Each scene shows the same named points in several views. A view is turned or mirrored, and shifted as a whole, has a little noise and may leave points out.

Scene 1
View 1
Rorot: [ -8   4   6  25  13  -5 -12  -5  17   5   1  -4 -10 -16 -10   1  -4  -9
   6 -16  -4 -12  -9   4 -10  -6  -9 -12 -19  13   2   9 -13 -12  -9 -11
 -23  12 -18 -16  11  18 -12  29   5   2 -26 -19  13  -1]
runag: [-13   9 -12   6   1   3   9 -18  22  -3   5  -5   3   4   0 -14   3  -4
 -18   0  -4  -7  -1   7 -12   4  -2  -7   4  15  -1   6  -7 -14  -5   1
 -10  13   7  -5  12  -4  -1  16 -13  15  -7 -27  -6   0]
tez: [-16  -8  -5  16  -8   3   1 -23  -2   2   3 -34  -5  10  15 -32   5  18
 -35 -22  -1 -11  26  -2  -4  12  -9   2  -2 -14   2  -1   5 -31  -2 -14
   1   7   2   7   9   8  -2  31  -5  -3  19 -23   3  17]
zetu: [ -6  -8  -4  18 -11  10   3 -14   3   6   3 -12   3  11  -3 -33   4   5
 -37 -10 -12 -14   8   3  -6  -6   7  -6   0   6  12   3   3 -30  -7   2
   1   4  -1  10  15   2  -4  25 -11  13   5 -11   0  14]
Gines: [ -3   7 -15  16  -4   9  18   0  25  -8  18  -5  -3  -2   3 -36  -2   6
 -39   2  -6 -14  -8  13   9  -6  18 -14   8  18  21   3   5 -29  -3  12
  -7  11  -1  16  20   4  -8  24  -6  15  -2 -22  -5   1]
kitav: [-36  10 -21 -19   7 -10  15 -25   8 -14   0 -11   8   2  -7  -3   5  -8
  -6  -1   4 -17   9  25 -28  27 -34  10  -2   4 -23  36   2  -6  -2 -15
   1   8 -13 -17  -3 -15   3   4 -14   8 -21 -14 -16   1]
nuvo: [-15 -11 -25 -12  -8  -9  14 -13  12 -24  12 -30  12  -6  12 -31  -6   7
  -1   2   4 -21  18  15 -10  20 -17   1  -7 -13  -8  22  -8 -15  11  -7
   5   9   2 -10   7  -2  11  10  -1  -3   8 -13   1   4]
suvup: [  6 -21   8  -2  -8  -2  -9 -17   4  -4   3   5  14  14  18  -7  13 -13
  -1   4  -4 -27  -7  -3 -11  16   0  -1  -3  27   1  16  -2   1   0 -12
 -12   8   3 -38  -5   0  -1  19  -9  16   3 -24   5 -10]
tunob: [  0  -8 -43 -10 -14  -4  32   0  40 -35  26 -24  19 -14  11 -51 -17   7
  -2  23  -1 -18   4  17   3   4  10 -15   4  -3  10  16 -18 -22  19  19
   8  13  19  11  25  -6  15   3  -2   7  15 -15  -3  -2]
kavo: [ -2 -11  -9  -1  -9   4   6   3   3 -14  14  -3   8   1  15 -30   1   6
 -15   7   0 -29  -3  13   2  10   6  -7  -3  13  15  16  10 -11   3   2
   0   5  -7 -13   6   6   1  12   0   8   1 -13   6  -2]
dovu: [-15  -1  -6   5   5  -7   0 -18  16  -2  -2  -5   8  -4 -16  -1   0 -17
   4  -6  -8 -15  -3  12 -25   2 -16  -3 -13  13  -9  23 -13 -10  -5  -9
 -11   9 -11 -17   7  -2  -4  16 -10  12 -23 -13   0   0]
Zoz: [ -1 -14 -13   3  -7 -10  14 -19  28 -19  13 -23   9  -6  11 -26  -3  -6
 -11   0  -1 -19   3  10  -4  10  -1  -6   0   5   0  22 -13 -21   7 -10
  -9  15   6  -5  12  -1  -1  28  -7   3  10 -23  -3  -3]
ligog: [-17 -10 -13  -9 -10  -3  16 -29   4 -13   6 -26   8  15  17 -29   8   6
 -35  -7   2 -20  20  11 -11  27 -12   8   7  -1  -9  20  10 -24   2 -15
   5   9   3  -2   2 -10   1  21 -16   5  16 -22 -13   7]
sal: [-17  21 -30  -8  10 -11  26 -33  61 -15   2   5  18  -3 -24   4  -3 -33
   6  17 -11   2 -16  18 -32   0 -12 -10  12  27 -20  24 -36  -6  -2   6
 -17  21  16  -5  19 -28   3   2 -30  31 -28 -29 -26 -12]
Ner: [ -3  -8  -2  -8  -1  -1  -8 -10   6 -12   8   2   9   5  25  -5   6  -2
  11   7   5 -24  -4   1  -8  23  -9  -4  -4  18  -2  11  -5  10   2  -8
 -12  10   5 -42  -6   7   5   9  -1   7  -1 -30  10 -11]
Mugi: [-24  15 -28  -3   3   2   8 -21  24  -8   3 -19   6   0   2 -18  -5   6
   0   1   1   0  16   3 -19  10 -20  -4   0  -9 -11   0 -20  -9   2   5
   1  10  16  -2  14  -3  14  -2  -9   7  -3 -24  -3   8]
zupin: [-11   5  -2   4   3   7 -13  -8   5   5  -3  10   5   4  -6  -1   3  -6
   8  -2  -6 -12  -5   0 -20   0 -10  -7 -11  16   1   2  -9   3  -7   2
  -9   4  -3 -26   6   6   3   3  -4  15 -21 -15   9   0]
ren: [-10   6 -10   5  -4  15 -10  -2   1   7  -2  13   9   7  -9 -13   2   4
   2   4 -11 -10  -1  -2 -18  -6  -3 -10  -7  12   7  -7  -8   0  -5  15
   0  -1   4 -15  11   3  10  -7  -6  19 -17 -11   9   6]
lisi: [-11 -10  -8   2 -10   7 -19 -32  -1  12 -14 -14  17  17  -2  -9   6   2
  13  -8 -12  -1  25 -21 -32   4 -21   0 -13 -12 -14 -11 -29  -2   0  -3
   3   1  24 -19   9  -2  20  -2 -13  12   6 -16  11  16]
lozi: [-11  -8  -7 -10  -6   0   8 -13   0 -15  10  -7   8  10  18 -21   8   1
 -22   3   3 -29   2  13  -6  24  -6   4   3  14   1  23  14  -9   1  -9
  -2   8  -6 -19  -3  -2   0  17  -7   9   3 -19  -5  -3]
View 2
Ner: [ 24   2  -3  -3   8   6   8  13 -15 -14   1 -18  -7 -20   6  -4  13   8
 -14   2 -24   5  -6   5  -5  -4  29   4  -8  11   5  -4  10   6 -17  10
  -1   5   7 -13   0   1  17  -9   9  -2  -7 -21  -7  -8]
suvup: [ 26  -3  -7 -10   8  -1   2  15 -29 -21   2 -17 -14 -13   2  -5  20   5
 -13  10 -24  -5  -6   3   9  -6  33   2 -16   0  -5 -11  16  17 -12  20
 -12  -3  10  -8   0  -2  18 -11  12  -5 -16 -15 -13  -3]
zupin: [ 11  -3 -16  -1  13  13   4  21 -31 -21  -9 -13 -11  -6  17   6  16   6
  -1   0  -4   8 -18   1  18  -8  12  -4   6  26  -3  -2  19  10  -5  -6
  -8   8   3 -13   7  -5   7   0  -1  -7  -8 -21 -16   0]
nuvo: [ -2  -2  -3   6  20  17  25  11  19  -3  19 -20 -19 -12   8 -17  -5  10
 -16  -9 -13  13   9   1   9  -1  -1  15 -15  16   8 -17  -3   8   2  -5
  -5 -22   7   8  -5   3  18 -24  -3   7 -17  -3 -20 -20]
Zoz: [  3  10 -15 -11  13  11  12   9  12 -13  19 -13 -28  -3   8 -17   2   9
  -8   3  -1  15  15   2  20  -2  12   5 -19   1  -8 -19   4  24  -5   9
  -8 -23   2   3  -1   9  26 -19   5   3 -12  -6 -23 -18]
kavo: [ -3  -7 -11   7   2  11  20  13 -20  -6   8 -21 -23   2   5 -17  -7   8
  -9   2 -15  10  -5   6   8   5  21  -3  -9   9  -4 -10   6   9   8  15
 -10 -11  -1   6   2   4  31 -22   9 -17  -2 -12 -23 -13]
Mugi: [ -8   6 -15  -3  14  26  13  15  12  -6  12 -15 -18 -33  23   0   4   4
  -4  -9   2  20  -1  -2  31  -3  -8   9   3  26   3   2  -8  20 -11 -17
   1  -8  11  -5   0   1   8 -13  -6   5 -12  -6 -23 -14]
Gines: [-24   6 -32  -1  -7  18  13  12 -17  -8  13 -14 -37   7  13 -14 -14   6
   6   4   9  28   0   5  39   9  19 -15  -3   8 -20  -1   1  30   5  17
 -12 -19  -6  11   4  12  35 -21  12 -25   8 -10 -38 -21]
sal: [ -7   9 -19 -29  15  19 -18  26 -10 -36  -3  19 -50 -36  49   2  11 -11
   6  -3  17   6  13  -4  43  -9  12   0 -12  14  16   8 -12  49 -15 -16
 -23  -9 -10  -9   4   1   7  17   4  44 -13 -15 -13 -32]
runag: [ -4   5 -24  -7   5  14   5  13 -15 -17   7 -12 -25 -16  16   1   4   5
  -1  -1   1  19  -3   0  37  -2  14  -3  -5  14  -7   3   4  29  -9   3
 -12 -13   4  -1   0   2  13  -9   5  -2  -6 -13 -27 -17]
kitav: [  5 -11  -9  11  26   9   9   8 -12 -22   6 -10 -21 -22  13   6  -1  12
 -16 -20 -15  17   1   3  20  -9   5  11 -20  28  22   4   5  13  -8 -12
 -28 -26   5   4 -14 -14 -11   0  -6  34 -22 -18 -19 -35]
lozi: [  5  -9  -9  10   8   5  15   6 -19  -9  12 -23 -18 -14  -2  -6  -2  11
 -15  -4 -26  10  -1   4  13   1  23   5 -18   7   2  -3   8  12  -4  16
 -17 -21   8   7  -9  -3  14 -19   8  -2 -12 -12 -23 -22]
tez: [ -1   5 -27   7  12  13  25  -1   9   1  27 -39  -7  -3 -13  -1   3  21
 -13  -5  -8  30  -4   0  42  -2  -4   5  -8  13 -24 -10  14  17  -7   7
  -4 -34  25  10  -8  -2  11 -37  -2 -27 -16   2 -43  -8]
zetu: [ -9  -4 -29  -1   4  13  14  11 -22 -10  15 -26 -23   2   2  -4   5   9
  -2   4  -1  14  -9  -3  48  -1   5  -4  -5   9 -24  -8  14  28   6  10
 -17 -22  13  10   1  -2  18 -25   5 -25 -13  -1 -40  -4]
dovu: [ 11  -1 -18  -5  23   7   3  17 -18 -30  -2  -4 -21   4  17   4  14  10
  -3  -5   3  12  -2   2  22 -11   8  -2  -9  21   0  -8  22  18  -3  -9
 -19 -11  -1  -6   2  -7   2   4  -6  13 -19 -19 -19 -13]
tunob: [-25   5  -4  -7   4  30  24  20  26   2  21  -7 -43 -15  28 -38 -20  -4
  -4   1   1   8  19  -1  13   8   3   7 -11   6   5 -17 -27  22  12  -1
   1 -16  -9  12   7  19  49 -28   9   0  -1   4 -19 -22]
Rorot: [ 15  14 -26  -6  18   4   5  13 -13 -29  -5  -8 -11  26  11   6  15  21
   3   0  15  32  -5   8  15 -11  13 -13   2  26 -15  -9  35  11 -10  -2
  -5  -4  -7 -13   9   3   8   4  -6  -7  -5 -31 -22  -7]
lisi: [ 15  -2 -11 -10  21  23  11  23   1  -8  10 -25   2 -31  14   7  34   3
  -9   1  -8  -7 -17 -10  36 -13 -17  14   7  24  -8 -13   7  17  -5 -20
   4   2  28 -13   6  -9   2 -19  -9 -11 -29   5 -19  19]
View 3
Mugi: [-19  -8  32   5   3  13   0   2 -10  -6  10  12  15 -13  -3  -4 -21  20
  -1  -8   6  -9  -1  -8 -17   3   9  -4   0  -7 -18   7 -24 -11 -17  -2
  15 -18 -12  20   7   3   4   7   9  -7 -26   0  -4 -11]
zupin: [ -3   5  18   3  -6  -8  -5  -4 -13  -8   9  11   7  -1 -19  -3   0  -7
   8 -25   0 -16  -8  -9 -10 -12  -1 -11   8  24 -44  -4   1 -12  -5 -10
  -4  -8  -4  17   4   1  16  -4  23 -17 -10 -14 -17  -5]
ren: [ -7   0  28   3  -5 -11  -3  -4 -19 -14  17   8   9  -8 -13   1   1 -15
   2 -25  -5 -10  -5  -5 -13   3   2 -11  17  22 -43  -6  -7 -11  -4   1
  -4 -17   0  23  14  12  16   3  27 -19 -13  -7  -7 -12]
suvup: [ -4  12  14  18  -1  -7  -8   4   7   3  13  15  -6  -4 -26   8 -15  -6
   8 -24 -11   1  -8 -21   8 -23   4  -3   9  12 -25 -17   1  -6   9 -29
 -22   3   5  -1   5   5   8 -13  19  -9  10  -9  -8  -2]
Gines: [-27  -1  14  28  -4  -7  27   6   7   9  41  -1  15  -4   1  -8  -3 -16
  16   0  -8   3   0  14   1   8  -8 -14  15  13 -13 -12   7  -4  13   6
   5 -31 -15  20  13  25   4  11  -6   1  -6  14  21  -6]
Ner: [ -9   4  16   8  -4   0  -8  -1   1   5   8  17  -8  -4 -30   9 -20   0
  13 -18  -7   6  -3 -24  -3 -23  -2  -3   7  10 -26  -6  -4  -4  -7 -17
 -11   9  -2  -4   7 -12  12  -7  26  -1   4 -10  -3  -9]
tez: [-25  12  13  25  14  -2   3  -3  32  14  18  11  15 -10 -14  -3 -20   6
 -10   1  14 -19  -2  12 -10  -4   7 -32  16 -14  -5 -19 -18  -5  -8 -10
 -15 -33 -11   1   7  22 -10  27  12  -1 -25  25  -2   9]
kitav: [ -8  -1  23  12  -7  17   3  11   4  -1  -3  21   2  18 -24  -8 -12  34
   7 -30 -19 -21  -3 -24 -29  -9   7  -6 -13 -14 -33  -2 -10  -9  -9 -32
   0 -21  -1  28  -9 -18   4   2 -10  -1 -27   2  -9 -12]
zetu: [-17   9  17  27   6 -10  10   3  15   2  30   5  14  -7  -5  -5  -3 -13
  -3  -9  -1 -15  -6  12  -3   8   4 -21  18   5 -19 -21  -6  -9  10  -7
 -13 -36  -5  18  10  31  -2  14   6 -12 -17  17   1   3]
runag: [-15   2  20  16  -1   0   6   6  -2  -2  19   6  15  -5  -4  -8 -10   8
  11 -13  -5  -7  -3  -1   0  -9   3  -8   3   9 -22  -6  -2  -8   5 -12
   5 -23 -10  19   7  13   3  -1  -1  -6 -10  -2   2  -5]
lisi: [ -5   6  34   1  15   1 -26  -5 -10 -18   2  16  13 -26  -9   6 -21   6
 -22 -19  20 -20 -11 -11  -9  -3  21  -7  12  -1 -27  -4 -33 -16 -14 -14
  -9  -9   2  10  10  16   1   0  35 -30 -23  -6 -29   2]
nuvo: [-20  -5  25  24   2  18   8  10  13  15  13  19  -6  -1 -21   7 -24   5
  -4  -5   0  -3  -6 -23 -26  13   5  -3   3 -22 -10  -4 -23  -9 -13  -7
  -2  -6  -9   6   0  -5   3   9   3  -4 -23  17  -3  -8]
sal: [ -5 -14  34   9  -9  20   8  23 -33 -19  14   5  19  -2  17 -16  -9  31
  21 -21 -17  -4  -9 -21   4  -1   9  27 -25   7 -26  12   2 -15  14 -22
  35 -14 -12  46  -5   3   7 -31 -31 -20  -9 -23  -3 -16]
lozi: [-17   7  16  22  -3   2   6   7  18   9  15  15  -6   8 -28   4 -15   6
   8 -20 -19  -2   0 -16 -11 -11   1 -11   9  -5 -19 -17  -6  -4   3 -21
 -18 -14   2   6   7   0   3   7   8   6  -6  11   8  -8]
kavo: [-18   2  16  23  -6  -3  14   5  11  13  27  11  -8   2 -25   7  -8 -20
   9 -12 -14   4  -3 -10 -11   5  -7 -11  18   6 -22 -16  -1  -5   3  -3
 -14 -11  -3   7  10   6  10   9  13   1  -4  11  10 -10]
ligog: [-21   7  20  27   9   9   5  10  28   8  15  17   3  -1 -18   2 -26  22
  -5 -13 -13  -9   1  -8 -11  -6  12 -14   5 -24  -5 -18 -20  -4   2 -27
 -17 -28   1   9   7  13  -9  13  -2   5 -19  22   7  -4]
View 4
ligog: [ -2  24  13  -8 -14 -11  19   8 -24 -17  10   1 -47  -5  13  23 -17  18
   4  -7   5 -24  10  11  14  21  -2 -22  -5  -7  14  22   2  -7   8  18
   6 -20 -17  19  -1  13  -4  -7  10 -13 -12 -11   7   2]
tunob: [-30  -1  19  14  -5 -13  -3  -4 -14  13   1 -10 -48   1   5   0  -4 -39
  -9  20  12  15  10   4   8  15   9 -52 -43  -6  18  23   4 -19  13   8
  -8   5   4  23  -7  26  -5 -14   7  -2   4  -5   0  -6]
runag: [ -7  16   4 -18 -11  -1  21 -10  -8  -5  10   3 -32  -2 -14   1   5  -4
   5   2  -7  -6   6   8  12  23   5 -20  -5   5   7  -1 -10 -14 -11  10
  -1 -13 -14   3 -14  11 -20   1  -2  -9   4  -6   3 -12]
Ner: [  2  31  30  -7   9  -7   9   6   8   7  13 -17 -13 -14  -1   6  12   0
   6   9 -13  11   0   6  23   9   1  -1  25  -6  14  13  -9 -11 -12   5
 -11 -22 -17  -7  -2  21 -13  -5  16 -10   1 -15  -4  -7]
lozi: [  0  26  13 -12   0 -15  13   5  -4  -9  16 -11 -37  -1   7  12  -3  14
   3   3  -6  -9   5  12  14  13   5 -16  12   1  16  24   1 -15  -3  17
   3 -20 -10  10  -5  21  -8  -5  17  -9 -10 -13  -2   0]
Mugi: [  0   6  23   0  -4   5  12  -5 -14  -1   0   7 -24  -9  -1   8  -8 -21
   2  -3 -11 -12  10  -1  12  26  -6 -23 -20 -11  16  -5 -11  -2   5   6
 -13  -5 -17   8  -4  20 -29  -1 -11 -15   6   7  13 -11]
kavo: [-12  18  13  -9   8 -16   8   0   6   1  15 -21 -29  15  -4   1   7   5
  -4  13  -4  -4   5  10  17  12   8 -24  -3   6  15  21   1 -15  -5  13
   5 -15  -3   8  -1  24  -9  -8  20 -10  -2 -18  -6   6]
kitav: [ 27  10  13 -12   5 -10   9  -5 -11 -20   2  19 -38 -17   7  14 -25  -3
   6 -12 -24 -13   0   9   7  22   5  -9  24   2  32  15   2  -9  -1  20
 -13 -12 -10  11 -11  21 -19   6   6 -14 -13  23   2 -18]
zetu: [-16  17  -1 -19 -14  -6  20  -8  -9 -12  11  -7 -37  30 -18  -1   6  15
  -2   0   4 -28   5   9  18  28   3 -34 -24   9   4   0  -2  -8  -5  15
  12 -21  -9   9   4   6 -15  -4   2 -19  -1 -19   1  10]
zupin: [  9  18  18 -16   8   0   7  -9  14  -4   6  -8  -8  11 -19  -8  14  -3
   5   2 -21  -5  -6   5  21  23   2  -7  15   7  13  -9 -11  -7 -20   7
 -12 -20 -10 -11   1  14 -31   4   2 -20   8   0  -2  -6]
Zoz: [-11  23  12  -9 -14  -7  13  -5 -18   5   6   5 -42  -4 -11   5  -8 -11
  -4   8   8   6   4   8  23  14   7 -27 -11  -4  17  12   1 -10   6   8
  -3 -15 -12  10  -2   6   4 -12  13  -6  -5 -14  -8 -11]
tez: [ -6  24  10 -13 -13  -2  29   1 -21  -8  14   1 -30  14  -9  18 -15  19
  -7  -7   6 -42  16   3  28  19  -7 -23 -30  -8  10   3  -4  10  17  13
  13 -22 -22  11  14   9  -8 -11   6 -18  -8 -26   5  14]
sal: [ -2   6   2 -18 -23   6   9 -23 -18  -8 -11  28 -49 -27 -16  -6   1 -41
  16  -3 -10  25  -6  10   0  32  13 -24   8   6  15  -8 -10 -28 -23   8
 -24  -6  -9   5 -34   1 -22   9 -20  -5   9  28   3 -45]
Gines: [-29  10 -12 -22 -11  -9  25 -17  -3  -1  18  -9 -41  21 -21  -4  11  -2
  -9  17   3 -10  15  10   9  14  14 -37 -30  17   5   9  -7 -18  -6  13
  16  -5  -3  12 -18  15 -15  -6   3  -3   2 -23  -2   0]
ren: [ -2  11  20 -10   7  -2   5  -6  14  -6   4 -19 -10  23 -14 -11  21  -4
   5   4 -16 -10  -3   3  15  29   0 -21  -2   6   6  -8  -9 -13 -22   8
  -7 -15  -7  -4   1  20 -38   4  -5 -23  14   0   5   2]
dovu: [ 16  17   9 -21   0  -3   9 -16  -1  -8   0  13 -24   4 -24  -5  -3  -8
   2  -3 -16  -2 -10   7  22  24   9 -11  15   8  21  -6  -1  -7 -12  11
 -15 -20  -7  -3  -2   3 -17   2   7 -18  -2   9  -9 -18]
Rorot: [ 11  22   4 -31   6   2  22 -24  10   7  11  12  -8  12 -46 -10   4  -8
 -11  10 -19  -5  -2   5  34  11  11  -2   5  14  18 -15 -11   5  -8   3
  -6 -18 -10 -15   2   1 -16  -2  12 -13   0 -11 -17 -13]
nuvo: [  1  12  27   4   3 -12   4   3 -15   1   3   1 -35  -3   7  12 -20 -13
  -7   2  -1  -6   7   3  19  15   1 -25 -13 -11  27  18   6  -2  16  12
 -10  -9  -7  15   7  23  -5 -11  13 -13  -7  -2  -2  -3]
suvup: [ -1  39  23 -15  -5  -8   9   8   3  -1  11 -17 -24  -4  -6   2  17  11
  12   5  -3  10 -10  13  27  15   3  -7  30  -1   6  12  -5 -17 -21   9
  -7 -34 -16  -6   0   7  -5  -4  17 -15  -1 -17  -8  -7]

Which points are out of place in each view (at most two, in the order of its rows)? Write none if all are in place.
view 1: none
view 2: zetu
view 3: none
view 4: sal
